Each row is a point on a landscape with many valleys, with its height.
A ball rolls from a point to the lowest of its 2 nearest points, and stops where none of them is lower. Distance is the straight distance between rows; heights are no part of it.
K860 (h 2.0): [128 112 120 147 162 113 108 135  69 135 154 119  87 121 118 103 178  68
 135 138 147  96 104 113 119 142 125 156 115 104 149 100 127]
K434 (h 56.6): [ 87 129 183 159 117 145 105 167 141 127 160 143 111 124 144 157 126 119
 177 168 134 129 173 137 137 140 126 168 121 133 107 126 139]
K596 (h 44.8): [143 189 150 130 144 188 109 110 141 158 139 194 144 129  97  67 150 132
 143 156 150 111 103 135 144 152  41 113 131 106 142 129 129]
K534 (h 35.7): [101  74 127  65 100 122 105 144 125 126 119 123 116 172 140 147  97 161
 109 130 115 148 162 119 145 175 141 142 124 143 126 151 101]
K523 (h 51.4): [190 146  91 127 111 138 154 113 132 137 132 213 103 123 103  83 149  96
 125 148 133  82 118 106 133 146 107  78  82 132 130 126 107]
K222 (h 36.5): [127 158 117  96  64 126 112 110 150  96 132 135 130 113 102  97 141 123
 147 121 117 154 178 109 157 140 149 158  72 117 208 124 120]
K844 (h 59.1): [ 95 100 178 139 106 160 151 138 131 179 125 126 106 128  95 155 114  89
 143 125 108 156 187 124 194 192  90 139 135 140 132 185 196]
K508 (h 30.9): [ 82 110 150  71  84 114 141 164 152  93 114 131 132 133 149 145  80 153
 107 120 108 169 174  84 141 140 154 146 153 139 108 159 146]
K315 (h 25.5): [ 96 105 178 166 138 125 144 161 117  92 136  77 152 162  64 123  74 183
 161 102  99 114 157  84 168 137 132 136 160 152 123 124 186]
K151 (h 49.6): [165 190 142  93 128 188 127 134 113 105  98 176 145  89 138 139 116 106
 139 122 149 146 110 146 130 130 113 123 117  84 129 127 103]
K421 (h 49.2): [154 152 123 172 145 158 158 122 114 140 136 187 101 129 118 107 162 119
 134 128 111  66 128 145 111 162  87  94  93 167 119 126 111]
K254 (h 46.8): [180 176  81 115 123 136 161 112 115 134  90 165 140 115 124 134 163  88
 131 109 148 122  86 140 123 145 147  97 142 105 149 123 112]
K213 (h 51.0): [117 134 154 103 130 179  79 111 160 174 154 138 103 133  93 198 138 130
 125 152 124 164 213 133 208 189 103 176 107 133 132 140 132]
K478 (h 32.3): [136 196 154 123 115 174 143 122 131 106 136 150 165  99  92 141 160 138
 133  80 123  80 138  93 120  84 149 108 208 151  97  73 108]
K896 (h 41.0): [121 143 161 108 100 135 161 118 160  27  82 114 155 137 109 161  69 171
  96 101 124 106 110 118 115 102 123  95 155 114 137 113 132]
K882 (h 38.6): [161 136 158 104 156 132 103 126 143  84 153 166 146 126 137  76  98 171
 171 134 174 119 105 108 111  88  94 159 120  65  56 120 155]
K698 (h 19.6): [102  68 150 170 156 114 151 151 134 131 150  79 115 142  85 150  58 146
 112 106 101 127 133  76 164 155 109 114 155 160 128 148 192]
K850 (h 19.1): [183 129  93 166 119  68 148 161  89  95 129  86 112 111 125 127 187  76
 127 125 116  62  75 109  88 141 170 116 119 131 111  64 120]
K511 (h 14.4): [164 125  94 161 166 135 120 138 122 150 165 113 103 120  83 121 175 138
 133  99 143 115 186 104 145 133 134 129 172 137 141 115 118]
K942 (h 22.3): [155 142  10 165 129  74 115 118 123 158 188  99 112 130 143  99 206 143
 110 144 142 160 111 114 141 125 166 132 113 140 182  85 109]
K416 (h 42.7): [132 182 142 136  99 164  90 111 148 148 153 164 152 124  77  44 209 164
 154 148 131 131 188 154 155  89  97 156 179 132 174 129 143]
K569 (h 27.4): [189 180  56 161 102 114 126 122 160 132 139 128 153 150 130  75 175 134
 137 170 151 132  97 128 116  84 140  87 172 119 158  91 133]
K996 (h 49.3): [150 120 102 101  99  65 119 161 147 154 150 147 108 119 167 103 193 103
 127 171 109 123  98 129  83 113 158 101 119 186 107  94  70]
K796 (h 40.0): [115 149  86 143  74 140 121  69 100 125 109 147 104 100 132 146 182 102
 120 121 178 113 166 173 171 126 144 162 119 104 145 143 138]
K699 (h 70.6): [110  98 136 136 156 126 127 151  96  96 158  93 147 107 121 189  57 161
  92 110 123 119 153 120 134 146 129 212  81 142  80 129 141]
K306 (h 40.7): [ 63 134 146 110 102 132 148 139  87  99 114 161 159 152 176 115 114 155
 143 155  99 140 127 147 134 165 142 147 124 148 132 121 135]
K965 (h 29.6): [122 181  54 138  97 151 157 146 139  99 147 120 153 108 149 125 145 127
 124 113 128 142 169 108 138 120 181 153 133 137 162 106 104]
K576 (h 28.9): [139 180 152 132 128 134 144 142 120  94 130 110 118 106 113 134 191 103
 135 113 122  55 120 122 106 115 140 101 164 128 104  56  97]
K522 (h 30.8): [104 143 118 180 148 100 141 149 110 162 189 170  83  81 163  71 191  91
 169 177 115 110 141 139 111  94 159 176 119 178  89 138 113]
K646 (h 51.1): [165 105 170  89 123 121 131 144 150 110  90 168 136 143 101 116  51 189
 160  94 110 151 147 111 112 119 121  83 118 126 111 156 123]
K767 (h 24.6): [156 148  71 130 126 113  95 121 190 142 146 184 132 167 154  43 211 127
 162 212 142 109  82 138 111  83 126 101 134 115 147  95 134]
K490 (h 33.8): [107 118 148 123 135 138 170 143 133 151  95  98 182 142 105 127  75 152
 134  67 109 151 145 128 138  99 139  61 143 156 160 143 147]
K317 (h 46.7): [164  81 109 102 125 145 127 144 103 132 106 137 156 121 134 163  89 139
 155  88 159 103 184 142 118 136 160 140  85 110  69 142 107]
K472 (h 69.1): [110 104 155 123 164 134  98 133 109 139 157  88 154 132 103 142  74 148
 127 109 128 164 149 130 113 132 100 151 100 152 117 125 132]
K297 (h 52.4): [181 133 106  98 114 122 169 168 136 115 113 154 170 129 106 107 102 144
 125  84 108  91  98  99  92 107 179  40 159 159 110  81  85]
K602 (h 53.0): [ 88 108 192 172 126 123 163 141 132 157 124 134 108 141 145 161 107 105
 128 132 108 129 133 122 133 160 108 109 160 186  84 150 167]
K236 (h 28.8): [ 90  64 131 163 139 134 110 152 113 179 155 104  87 169 126 134 139 145
 133 152 138 155 204 136 180 197 129 207 117 135 111 146 161]
K92 (h 40.6): [ 79 148 176 133 130 123 140 110 122 111 103 138 157 129 100 135 136 187
 156 114  97 163 113 171 132 100 107  97 169 170 165 134 134]
K744 (h 29.0): [132 112 129  99  92 132 101 118 151  97  95  91 122 108 120 174 104  69
  82 109 166 108 147 119 144 126 137 161 133  71 111 109 151]
K868 (h 53.2): [194 185  70 129 163 139 122 142  95 149 147 152 137 109 129 101 171 120
 160 151 135 149 146 145  95 114 143 142 123 114 124 121  82]
K95 (h 52.8): [ 74 133 150 140 142 139 127  96 112 158 137 174 131 167 143  70 165 192
 165 169 118 162 135 160 144 136  99 146 139 162 118 146 149]
K392 (h 26.3): [156 106 149 120 157 140 137 152  97 157 112 141 116 119 126 119  84  89
 163 135 128 146 135 126 118 155 103  95 108  97 125 167 127]
K382 (h 50.2): [168 159 152 119 138 148 134 123 142  85 121  94 157 101 114 111 105 147
 127  97 146 137 159 111 124  99 115 133 143  91 145 122 168]
K154 (h 44.0): [158 154 105 198 163 101 149 119 122  96 137 157 109 116 145 161 167 162
 147 131 121 121 107 167 110 143 135 119 150 155 124 140 114]
K5 (h 47.9): [126 162 112 121 131 117 151 119  83 182 115 102 118 100 114 128 178 112
 120  93 128 188 146 157 109 110 144 146 146 151 165 163  98]
K397 (h 36.7): [106  46 132 120 124 111  56 119 124 140 175  95 102 181 167 205  45 107
  78 157 139 133  91 116 137 170 148 160 110 101  88 158 113]
K152 (h 9.3): [167 120 110 119 139 152 139 105 149 167 112 101 112 118  72 148 129 140
 102  63 127 113 199  95 160 140  88 108 151 134 127 132 135]
K149 (h 21.7): [101  88 128 109 124 140 120 129 118 102 112  82 117 153 132 175  79  82
  60 121 142 106 122 101 158 179 107 182 113  67 125 125 156]
K333 (h 48.6): [182 198 113 119 151 158 126 118 149 120 110 146 174 142  99  75 136 175
 120  99 150 130 127 118 113 110  98 102 141  98 169 101 132]
K608 (h 43.8): [169 110 113 136 118 103  78 109 138 141 138 174 141 140 125  82 120 179
 197 137 134 116  85 155 112  76 141  62 158 130 133 135 105]
K918 (h 64.1): [ 98  84 146 160 118 144 148 116 107 181  90  82 145 143 136 202  87 110
 119  82 136 112 184 158 170 153 137 136 102 114 100 157 172]
K127 (h 37.2): [144 105 161 100 124 117 123  95 116 140  99 118  94 118 130 170 108  77
  93  89 138 131  73 119 112 119  88  80 155 125 121 149 127]
K271 (h 20.3): [166  88 100 113 136 154 144 132 125 156  99 148  90 140 126 125 120  86
 108 130 147 137 143  87 143 178 126 110 127  75 142 181 149]
K321 (h 45.7): [126 111 158 132 134 140 171 123 162 128  82  98 178 154  77 165  87 175
 126  65 129  99 153 125 171 135 120 103 132 123  80 121 185]
K473 (h 12.1): [164 137  58 169 148  83 138 127  87 153 158 120  97 113 115  84 219  80
 137 140 137 100  90 124 114 129 146 123 107 129 114  88 118]
K113 (h 39.2): [108 148 147 192 145 126 159 122 106  82  93 107 120 133 148 195 145 170
 119 110  97 107 122 176 120 146 150 147 161 155 110 113 149]
K895 (h 63.6): [136 163 159  84 133 142 136 106 117 172  93 128 101  88 126 154 149 137
 124 121 113 184 193 132 139 153  73 190  88 145 148 166 141]
K804 (h 49.7): [150 138 103 131 109 163 154 161  92 150 102 161 167 100 146 145 117  97
 159  98 144  88 168 157 103 118 170 103 114 141  98 135  76]
K442 (h 36.6): [114 189 144 192 112 118 139 100 135 108 191 152 148  92 136  95 155 148
 178 141 118  96 112 133 113  54 153 126 152 166 118 135 138]
K256 (h 34.5): [ 78 152  98 149 114 143 166 126 115 111 144 130 152 135 155 128 129 175
 114 129  98 124 133 132 108 153 133 147 124 149 161 102 117]
K789 (h 47.1): [114 127 129  84 112 186 109 156 148 145 117 101 116  96  84 183 119  85
 116 119 131 163 217 100 193 182 111 170  96 100 173 138 123]
K243 (h 37.9): [ 70 130 187  86 118 137  86 150 105 133 142 122 164 119 139 142 101  71
 135 102 167 156 108 127 121  96 131 145 146 116 114 115 120]
K866 (h 40.5): [150 134 155  82 138 127  89 113 136 108 143 169 116 126 122 108 134 139
 150 140 153 136 141  89 138 115 106 141 143  96  91 117 119]
K950 (h 46.6): [178 157 111 193 146 134 144 114 115 134 104 162 121 119 125 135 171 137
 144 125 113  73  94 185 107 122 122  69 139 153 102 113  88]
K662 (h 50.1): [183 148  83 126 132 134 173  82 121  97 116 145 150 138  72  84 132 166
 132  91 130  95 104 108 131 114 133  63 159  94 159 114 133]
K754 (h 29.9): [156 183  65 167  93  88 134  88 155 102 145 117 129 128 135 135 197 145
 114 122 151 120 111 129 135  97 162 123 160 134 146 106 127]
K528 (h 51.2): [190 127  68  90 132 136 166 114 129 131  93 130 173 137  80 104 110 139
 116  53 136 102  76 101 124 107 177  33 158 131 142 111 112]
K207 (h 43.6): [ 89 150 166 168 148 107 156 127 109 118 131 118  92 109 147 150 193 179
 126 128  92 100 140 190 100 114 123 160 161 182  94  81 110]
K765 (h 56.4): [157 137  93 110 125 136 133  61 117 202  90 151 111 131  91 139 143 163
  96 111 105 161 147 152 138 138  98 111  86 153 150 183 105]
K439 (h 23.5): [131 137 109 148 120  90 153 124 126 124 174 148 118  98 134 126 127 108
 104 124 149 111 112  98 113 103 134 114 142 146 108 133 125]
K904 (h 40.2): [138 165 123  94  82 161  87 105 143 141 136 179 132 102  97  64 163 140
 152 159 130 164 179 139 146 125  91 146 114 141 186 146 119]
K591 (h 33.2): [141 142  72 116 151 119 140 112 103 120 147 102 152 113 114 160 121 171
 102  88 132 157 116 113 153 127 136 124 134 136 165 147  93]
K276 (h 23.9): [133 151 105 135 133 133 101 115 115 185 186 189  97 120 121  89 223  95
 132 164 149 136 110 141 141 111 116 137 189 151 132 154  99]
K224 (h 57.2): [111 123 112 148 154  99 127 169  96  79 177 107 147 111 163 123  82 105
 127 165 102 146  70 133  66 118 151 160  90 149 150 140 111]
K648 (h 43.4): [102  75 132 112 123 143 115 171 151 131 139  63 122 113  90 175  74  84
  96  95 126 131 188  97 174 147 137 166  92 131 155 134 139]
K108 (h 68.1): [135  80 179 117 127 120 119 108 132 164 109  77 125 134 101 168  67 135
 104  83 117 130 134 117 110 118  81 113  83 143 111 136 145]
K377 (h 66.9): [120  56 169  85 127 100 146 110 111 128  60  91 116 142  86 170  70 157
 100  75  93 135 152 118 153 157 103 117  78 154 123 190 163]
K314 (h 24.9): [112 150 122  83 159 142  80 137 165 168 146 183 131 138 159  45 182 106
 177 216 122 165  94 142 130  91 136 146 126 117 164 143  87]
K984 (h 55.9): [ 93 118 186 159 122 150 155 115 150 177 137 179 104 140 117 129 121 117
 151 156 118 135 128 129 182 174  62 115 155 169 112 176 179]
K486 (h 26.4): [ 84 132 121 115 104  95 125 132 153 124 166 114 126 121 155 143 144 153
 103 134 127 174 176  78 126 114 141 173 177 153 116 137 136]
K928 (h 43.2): [ 74 166 173 178 189 150 139 123 124 166 143 161  93 116 176 142 199 112
 137 185 131 137 105 197 139 137  86 173 132 127  97 130 137]
K563 (h 45.4): [118 133 150  96  81 131  84 147 187  75 146 144 116 116 123  68 139  61
 137 166 151 137 102  86 134 106 112 135  99  84 186  93 136]
K961 (h 36.4): [160 178  94  88 141 110 128 141 102  89 154 118 155  96 116 147 143 161
 127 105 106 161 107 102 109 110 159 106 163 163 151 104  64]
K827 (h 19.3): [144 150 104 140 171 133  97 126 129 146 181 153  88 112 110 106 221 144
 127 161 149 138 173 125 146 120 122 186 194 141 116 117 105]
K672 (h 49.5): [155 126 167  65 119 133 171 117 165 120  53 133 159 124  95 186  65 178
 153  62 115 176 166 121 135 107 134  79 141 121 103 173 137]
K856 (h 50.7): [136 120 102 140 118  64 117 123 156 146 140 142 156 143 183 118 138 126
 118 167 120 135  50 159  81  89 144  69 113 161  91  83 103]
K71 (h 51.9): [100 138 117 182 123 131 141 123 138 169 116 142 115 145 156  94 206 162
 157 163 122 159 143 181 119 115 128 142 196 149 148 140 134]
K551 (h 48.9): [ 64  89 195 137 151 152 179 167  98 152 115 115 137 154 141 166  52 111
  93 125  93 136 130 133 127 189 104 130 103 171  95 143 158]
K940 (h 35.9): [146 105 119  77  90 115 103 126 155 105 104 126 151 146 156 115  63 102
 125 135 150 135  78 121  95 123 137 100  96  95 118 120 115]
K604 (h 59.9): [150 137 101  69  87  96 150  87 123 104  56  95 101  77 106 169 146 129
  95  76 116 126 149 123 134 128 130 150  99 116 152 170 129]
K423 (h 43.1): [169 145  95  59 130 133 105 110  92 123  82 131 137 157 147 122 147 102
 110 132 146 166  70 128 119 164 140 105 119  78 165 131  93]
K482 (h 47.0): [167 141 142 112 164 174 103 121 145 131 132 177 149 164  65  46 121 167
 173 125 154 121 118 126 154 126  77  86 151 100 140 123 137]
K365 (h 29.3): [102 149 147 141 121 118  94  84  96 145 191 160  62 103 127 128 193  92
 133 174 141 134  97 153 146 126 129 150 139 140 152 140  98]
K45 (h 33.0): [127 108 171 110 101 127 116 116 127  83 116 101 144 124 114 165  67  98
 133 102 187  92 118 112 143 102 113 147 160  49  74 133 172]
K225 (h 65.8): [108 128 182 158  97 113 156 135 131  94  98 125 178 105 141 145  52 164
 138  92 111  91 120 142  82  89 153  79 116 152  81 112 136]
K706 (h 54.0): [145 107 139 132 131  81 111 145 177  81 162 124 157 127 158 105  32 160
 120 156 129 141  71 103  63  83 115 107  82 135 113 104 125]
K493 (h 46.3): [ 84  71 119 129 105 120  75 164  90 142 131 117 159 169 163 144  93 135
 157 124 147 132 105 141 119 132 164 112 145 110 112 108 111]
K196 (h 53.9): [101 136 153 127 128 154 137 154 177 141 123 117  88 133 126 184 141 157
 148 155 134 161 211 154 168 174 110 165 137 155 100 149 128]
K509 (h 30.1): [117  94 192 151 139 130 123 148 116 124 134  82 173 159  63 107  56 179
 162  67 100 133 116 103 126 108 117  89 139 153 145 130 172]
K594 (h 63.4): [104 120 184 141 159  80 139 145 118  64 120 121 152 132 155  91 105 168
 146 146  75 103  54 137  53  92 134 115 156 137 100  93 145]
K63 (h 58.2): [166 121  86  80 105 109 123  71 115 133  95 130  90 110 132 146 168 117
 100 118 118 175 138 131 153 166 118 114 103 135 183 165 114]
K130 (h 51.8): [175 152  93 105 101 139 171 165 115 128 121 151 163 126 140 134 141 108
 149 108 107  80 115 143  80 117 174  86 126 170  81  85  69]
K667 (h 38.7): [ 68 147 174 153 197 158 136 157 122 116 144 159 134 127 157 109 156 114
 166 175 115 110  91 156 106 108 105 187 148 120 100 119 141]
K447 (h 45.9): [165  94 126 126 129 115  86  84 116 117 131 180 131 151 107 133 114 170
 159 134 118 111  78 138 137 147 121  57 131 126 118 161  95]
K886 (h 36.9): [116 109 131 111 115 155 177 149 147 146 103  77 152 123  83 157  68 122
 147  70  99 115 186 100 179 114 144 101 141 141 161 169 152]
K304 (h 59.3): [118 152 101 132 195 120 132 160 105 111 166 140 159 129 154 121 125 151
 130 160 131 151  75 123  97 115 153 154 122 140 104  98 101]
K724 (h 29.8): [154 158  75 126  64 121 110  96 169 100 121 148 152 147 162  64 148 140
 143 157 150 118 122 121 126 104 142  99  97 117 155 105 115]
K688 (h 41.8): [148  83  95  79 121 120 166 133 165 108  95  63 158 117 101 190  67 108
  68  43 131  47 125 103 160 100 144  93 126 112  98 140 139]
K367 (h 44.2): [120 176 101 137 100 168 134 111 112 168 131 151  93  85 135 166 204  59
  98 135 166 123 175 175 146 145 150 173 139  94 111 142 117]
K261 (h 32.8): [108  91 185  72 127 122 104 140 100 148 116  99 103 111 114 165 114  57
 129  97 149 145 126 108 137 131 124 133 147 101 129 162 133]
K161 (h 16.5): [ 79 127  95 146 134 126 115 142  77 121 157 112  90 118 146 120 194  67
  88 167 137 127  95 146 123 162 152 196 102 107 155  63  89]
K650 (h 52.0): [150 117 151 122 112  56 111  82 181 105 108 143 138 142 140 147 111 147
  89 136 126 135  52 137  76  74 119  63  83 149  76  98 111]
K766 (h 53.1): [112 115 197 130 125  86  94 125 170  92 120 111 163 126 158 115  64 130
 100 141 127 130  60 132  70  67  90 103 115 131  92 105 136]
K487 (h 60.6): [136 167  99 168 212 124 132 129 113 115 152 164 163 126 147  92 167 164
 132 161 131 110  94 130  90 111 125 142 166 121  68  98 117]
K836 (h 33.1): [131 115 127  64  97 134  99 128 169 107 117 120 131 126 151 142  66  65
  63 146 154 138 122  84 125 136 125 129  73  74 134 106 118]
K23 (h 13.7): [143  96 141 135 138 104 155 149 159 115 128 140 102 119  97 137  53 126
 129 116 128 133 102  72 145 146 119  78 160 140 117 174 160]
K690 (h 29.7): [165 132  30 142 146 119 124 116 134 149 149 123 140 132 130 126 123 135
 112 136 146 160 143  89 152 156 165 126 120 110 151 153 111]
K740 (h 14.0): [161 115 121  81 132 169 131 114 153 153 101 142 121 154  85 114  99 147
 112  99 143 136 175  82 181 156  95  91 124 109 131 170 147]
K883 (h 45.6): [ 86 115 130 171 141 138  88 119 119 124 139 104 110 185 158 120 126 163
 136 175 124 124 103 144 162 186  96 150 120  93 181 119 141]
K758 (h 43.9): [162  83  81 109 123 137 145 120 114 179  96 139 130 151 166 174  85 123
 124 102 139 136 140 153 122 148 171 105  93 113 103 177  96]
K810 (h 47.3): [113 139 146 126 102 133  91 156 159  81 107 101 116 127 120  85 166  93
 150 140 147 110 113 106 111  99 120 129 144  83 180  65 144]
K543 (h 36.2): [100 101 155 154 175 141 117 171 155 152 116 113 113 176 169  93 131 144
 147 165  84 137 103 150  97 146  85 106 111 142 138 103 124]
K135 (h 40.1): [133  75 102  95 110 120 119 115 105 156  92 126 105 178 168 145 124 168
 120 147  99 155 137 158 136 172 155 121  70 144 130 151  86]
K549 (h 65.2): [123 102 167  97 142 108 158 124 115 143 100  98 124 119  89 177  99 167
 107 106  94 193 190 127 140 167  98 166  99 168 138 177 143]
K418 (h 64.7): [130 112 167 182 110  80 151 115 134  82 102 128 153 126 135 124  91 142
 133 116 115  94  63 153  73  85 154  67 144 118 101 126 148]
K350 (h 47.4): [ 85 181 136 162 148 163 150 101 111 164 128 140 107  97 155 164 165 115
 109 149 149 156 165 159 135 148 115 168 133 121 107 150 148]
K287 (h 43.0): [119 130 161  73 100 150  80 125 160  95 118 149  96 114 108 103 119  92
 131 156 162 141 141  91 147 140 100 163 116  58 144 111 151]
K862 (h 22.0): [156 170 104 101 141 129  98 143 171 167 126 180 154 125 156  26 208 106
 181 220 109 117  76 169 106  46 131 111 161 137 153 121 103]
K503 (h 52.6): [154 124 144  79 143 146 119 130 122 103 123 172 153 149 140 134  68 214
 144 137 113 168 135 135 130 149 105 114 116 124  85 149  94]
K899 (h 39.9): [ 93  95 167 112  74 139 140 180 161 109 131  75 144 124  81 130  63  93
 140  75 117 104 215  86 163 121 151 138 125 142 151 119 163]
K544 (h 43.3): [131  96  75 101 135 102 183 123 152 138 118  80 157 103 147 163  76  87
  54  64 141  81 143  82 137  89 176 133  99 118 101 158 150]
K483 (h 36.3): [144 125 194 134 135 126 115 132 116  63 124 128 147 111 102 119  63 133
 174 134 176 119  92 119 119  86 118 147 137  59  90 153 182]
K582 (h 61.9): [118 116 162 143 132 179 151 148 117 190  83  94 122 120 115 166 129  79
 157  86 132 139 192 158 157 148 120 146 148 122 121 163 174]
K595 (h 34.4): [ 94 148 120 159 197 133 150 172 122 134 193 177  98  91 177  91 184  84
 179 212 105  95  84 161  91 103 123 181 108 140 109 129 121]
K366 (h 39.7): [168  96 123 112 103 100 158 123 147 102 101  88 116 115 118 190  77  74
  79  74 134  94  79 104 122 114 141  71 137 136 115 138 122]
K180 (h 50.0): [150 172  96 137 146 113 147 111 112 131 115 118 120 115 138  94 211 118
 148 150 120 173 121 162  99  90 142 134 170 132 184 132 142]
K855 (h 43.7): [ 64  75 193 115 132 158 128 141 109 212 131 109 140 189 127 144  62 116
 102 142  97 155 164 101 164 199  87 153  92 158  84 133 176]
K226 (h 36.0): [123 202 160 134 133 186 186 116 134  92 111 139 149  86 100 175 142  96
 115  81 135  84 144 111 137 120 113 137 173 119 128 106 133]
K627 (h 48.5): [108  77  81 116 112 113 113 139 123 110 128  64 110 126 134 158  96  36
   7 125 142 128 102  87 150 165 178 194  99  66 144 118 142]
K599 (h 27.9): [ 98 139 118 103 123 148  75 129 175 186 155 147 120 138 155  33 194 109
 133 197 115 162 152 126 135 102 116 152  97 120 174 113 117]
K283 (h 66.3): [107  78 120 196 122 135 127 115 129 173 120  96 130 185 143 207  97 170
 114 107 158 110 162 180 177 165 110 137 120 116  84 136 175]
K538 (h 47.7): [134  76 163  77 145 144 195 108 168 135  39 113 180 143  93 172  64 180
 123  41 120 121 164 134 164 112 156  95 147 109  57 179 170]
K391 (h 19.9): [ 85 114 132 138 117 122 131 126 128 163 167 134  93 139 134 131 133 130
 105 159 130 197 179  81 170 167 135 205 143 133 128 180 156]
K987 (h 61.8): [134 135 150  79  97 113 123 107 123 108  97 134  88  94 121 154 129 118
 102 122 118 148 191 117 160 158 132 190  77 113 132 163 128]
K93 (h 45.1): [114  75  57 100 127 115 155 137 155 162 123  61 130 121 139 153  99  43
  39  99 138 110 142  69 163 129 170 149  94 107 148 139 137]
K286 (h 49.9): [ 75 136 132 160 140 146 107 116 114 130 139 160 127 163 140  78 150 161
 163 186 117 136  71 142 156 150 103 107 129 134 174 135 137]
K682 (h 62.0): [131 146 127 143 179 115 155 145 122  59 132 151 158 140 133  71 131 200
 134 130 117  81  90 111  80 110 138 130 160 120 103  78 142]
K788 (h 36.8): [ 80  63 142 121 133 160 128 139 118 202 119  92 104 179 119 175 114 114
  94 138 113 142 189 139 195 223 113 192  86 132 101 138 157]
K775 (h 39.3): [143  90 122  63 103 108 108 102 106  95  45 108 124 169 155 140  94 130
  92 113 134 156  85 126 111 137 133 115 101  76 154 157 128]
K34 (h 33.3): [101 171 133 185 106  90 135 109 134  87 126  95 147 123 151 125 161 161
 146 121 120 107 115 151 107  79 151 109 155 158 149 100 148]
K498 (h 32.0): [ 90 114 142 144 129 160  78 153 163 169 131 112 110 139 185  93 154 104
 146 182 116 149 154 170 123 144  91 155 102 120 165 100 123]
K191 (h 41.7): [ 75 119 203 105 101 143 113 144 123  92 149 124 182 133 118 151  62 127
 169  98 145 139 113 109 120  95 124 115 167 147 104 120 129]
K65 (h 43.5): [134 141 120 101 132 155 180 123 160  79  90 119 169 147  99 145  80 190
 103  64 101  81 146 104 156 134 148  97 136 128 117 112 127]
K506 (h 37.0): [ 99 173 174 158 138 122 112 105 149  78 144 125 156 112 117 123 128 175
 171 132 115 132  72 159 108  89  94 134 157 137 170 103 150]
K257 (h 32.6): [140 134  88 105  62 120 123 105 174  66 117 115 119 135 125  93 126 144
 120 124 120 114 145 115 135 133 116 108  64 110 207  92 121]
K643 (h 26.0): [179 169  34 154 129 101 130 153 147  98 155 126 129 120 127  88 160 136
 120 144 132 153 151  94 123 144 169 151 112 143 176 102 128]
K554 (h 47.8): [137 133 131 116 111 106 128 135 105 144 120 123 104 113 148 102 185 135
 135 138 114 127 157 150  71  93 136 130 117 192  97  84  79]
K393 (h 46.1): [159 125 156 149 141  86 113 153 112 130 144 128  91 109 164 117 185 179
 168 118 116  92 163 162  79  97 143 172 143 158  66 103 110]
K16 (h 38.8): [165 159 121 108 129 128 137 151 164  50 115 112 146 105 119 179  96 172
 116 107 108 116  90 112 101 106 144  85 172 133 145  74  90]
K622 (h 54.8): [196 173  85 113 145 140 127 114 103 179 119 177 140 115 101  98 162 158
 120 125 120 147 143 166 107 121 109  88  94 163 136 155  88]
K216 (h 49.8): [113 129 130 124 114 150 128 158 130  97 110 102 138 134  99 112 106 112
 137  95 134 106 140 103 131 136 132 102 150  95 165 108 152]
K432 (h 34.6): [132 150  98 126  76 118  80  57 121 150 164 163  75 104 133 115 226  78
 109 161 151 130 129 150 153 133 131 153 102 118 163 152 116]
K164 (h 17.9): [131 114  66 191 145 101 145 160 102 147 186  95 100 126 150 100 188 109
 120 156 125 133 123 141 116 129 155 135  98 160 152 104  98]
K795 (h 41.5): [141 106 131 151 129  73  74 129 113 139 145 131  83 146 126  87 185 147
 195 161 103 127  92 149 103 102 122  75 146 153 157 135 103]
K313 (h 27.3): [126 158 103 159 113 101 165 135 108 146 193 154 132  79 133 107 182  90
 143 141 147 128 151 102 106  89 171 150 157 175  78 149 122]
K6 (h 30.3): [133  53 105 146 148 135  87 107 117 104 157  86 103 156 135 200  81 111
  72 149 143  96 121 128 165 185 134 185 105  81  98 153 147]
K529 (h 19.0): [138 106 126 165 140 101 161 104 133 105 142 148 125 110 111 164  89 142
 116  96 138  86  92  98 134 124 113 107 140 127  78 154 163]
K673 (h 51.5): [182 189 133 103 167 151 128 114  93  95 118 147 139  99 121 132 154 144
 158 119 142 126 122 156  94 110 135 147 153  99 102 123  87]
K462 (h 31.9): [134  82 142 131 137 151 110 163  79 158 121 130 113 120 153  99  91  43
 142 156 135 146 127 123  99 163 133 154  63  83 149 145 120]
K748 (h 40.3): [ 98 112 119 184 130 140 127  95 105 162 132 100 119 151 164 151 130 114
 120 151 144 125  97 163 133 150 129 134  95 120 150 134 137]
K259 (h 55.3): [109 127 157 140 153 133 124 158 134  76 154 136 158 129 167  92  49 123
 144 187 111 118  64 126  79 108 124 140  80 119 139 122 125]
K632 (h 44.7): [ 83 143 165 115 125 131 156 113 100 151  74 119 127 126 137 154 143 138
 123 105 104 174 152 180 108 128 111 131 143 162 160 164 125]
K598 (h 41.9): [128 175 123 152 145 165 111 133 129 112 157 158 143 110 104  88 131 108
 174 167 162 119 122 124 147 114 112 130 113 108 162 118 130]
K694 (h 25.6): [ 96 136  85 140 118 119 126 115 101 149 126  91  80 126 200 149 195  95
  55 174 125 149 103 164 114 158 164 173  96 133 138 105  92]
K26 (h 44.5): [116  85 162 109 140 125  98 165 113 126 152 132 156 154 134 112  61 141
 167 131 158 130  88 107 116  94 149  85 156 105 107 126 112]
K72 (h 39.1): [135  72 166 172 172 104  92 137 128 140 125 128  92 157 139  99 139 160
 185 156 101 127  86 141 107 132  91 100 142 129 138 131 146]
K533 (h 39.0): [157 186 105 177 115 126 103 103 111 120 176 170 124  99 104  87 171 117
 170 150 147  83 122 140 144  87 136 127 155 128 144 124 139]
K764 (h 35.6): [109 134 124 140 118 133 120 116 136 206 119 102  96 137 186 115 119  67
 102 144 140 161 153 152 125 149 111 134  80 116 157 134 127]
K701 (h 24.5): [135 123 131 161 124 108 150 157 102  61 147  99 100 101 104 116 162 108
 113 100  94  62 100  98  92 117 143 115 147 127 136  62 126]
K362 (h 42.0): [ 87  49 112 155 132 105  83 140  99 137 170  95 124 191 178 174  75 147
  94 153 123 127  98 154 109 145 162 129 142 143 108 127 110]
K308 (h 31.0): [111 131 111 136 151 101 136 126 134 161 131  94  66 127 157 143 192 105
  69 141 135 151 121 127 108 162 105 153 139 135 142 109 127]

Call two points neighbours if one is among the 2 nearest of the other. Go from one point of each pair to the other, from neighbour to neighbour, staying as low as possible. Name the highest point that can't be avoided.
K862 and K149 => K382
K261 and K113 => K523
K569 and K23 => K350
K149 and K261 => K493
K862 and K152 => K764

Where does a ball stop that starts at each point below?
K418 => K113
K918 => K391
K549 => K149
K196 => K23
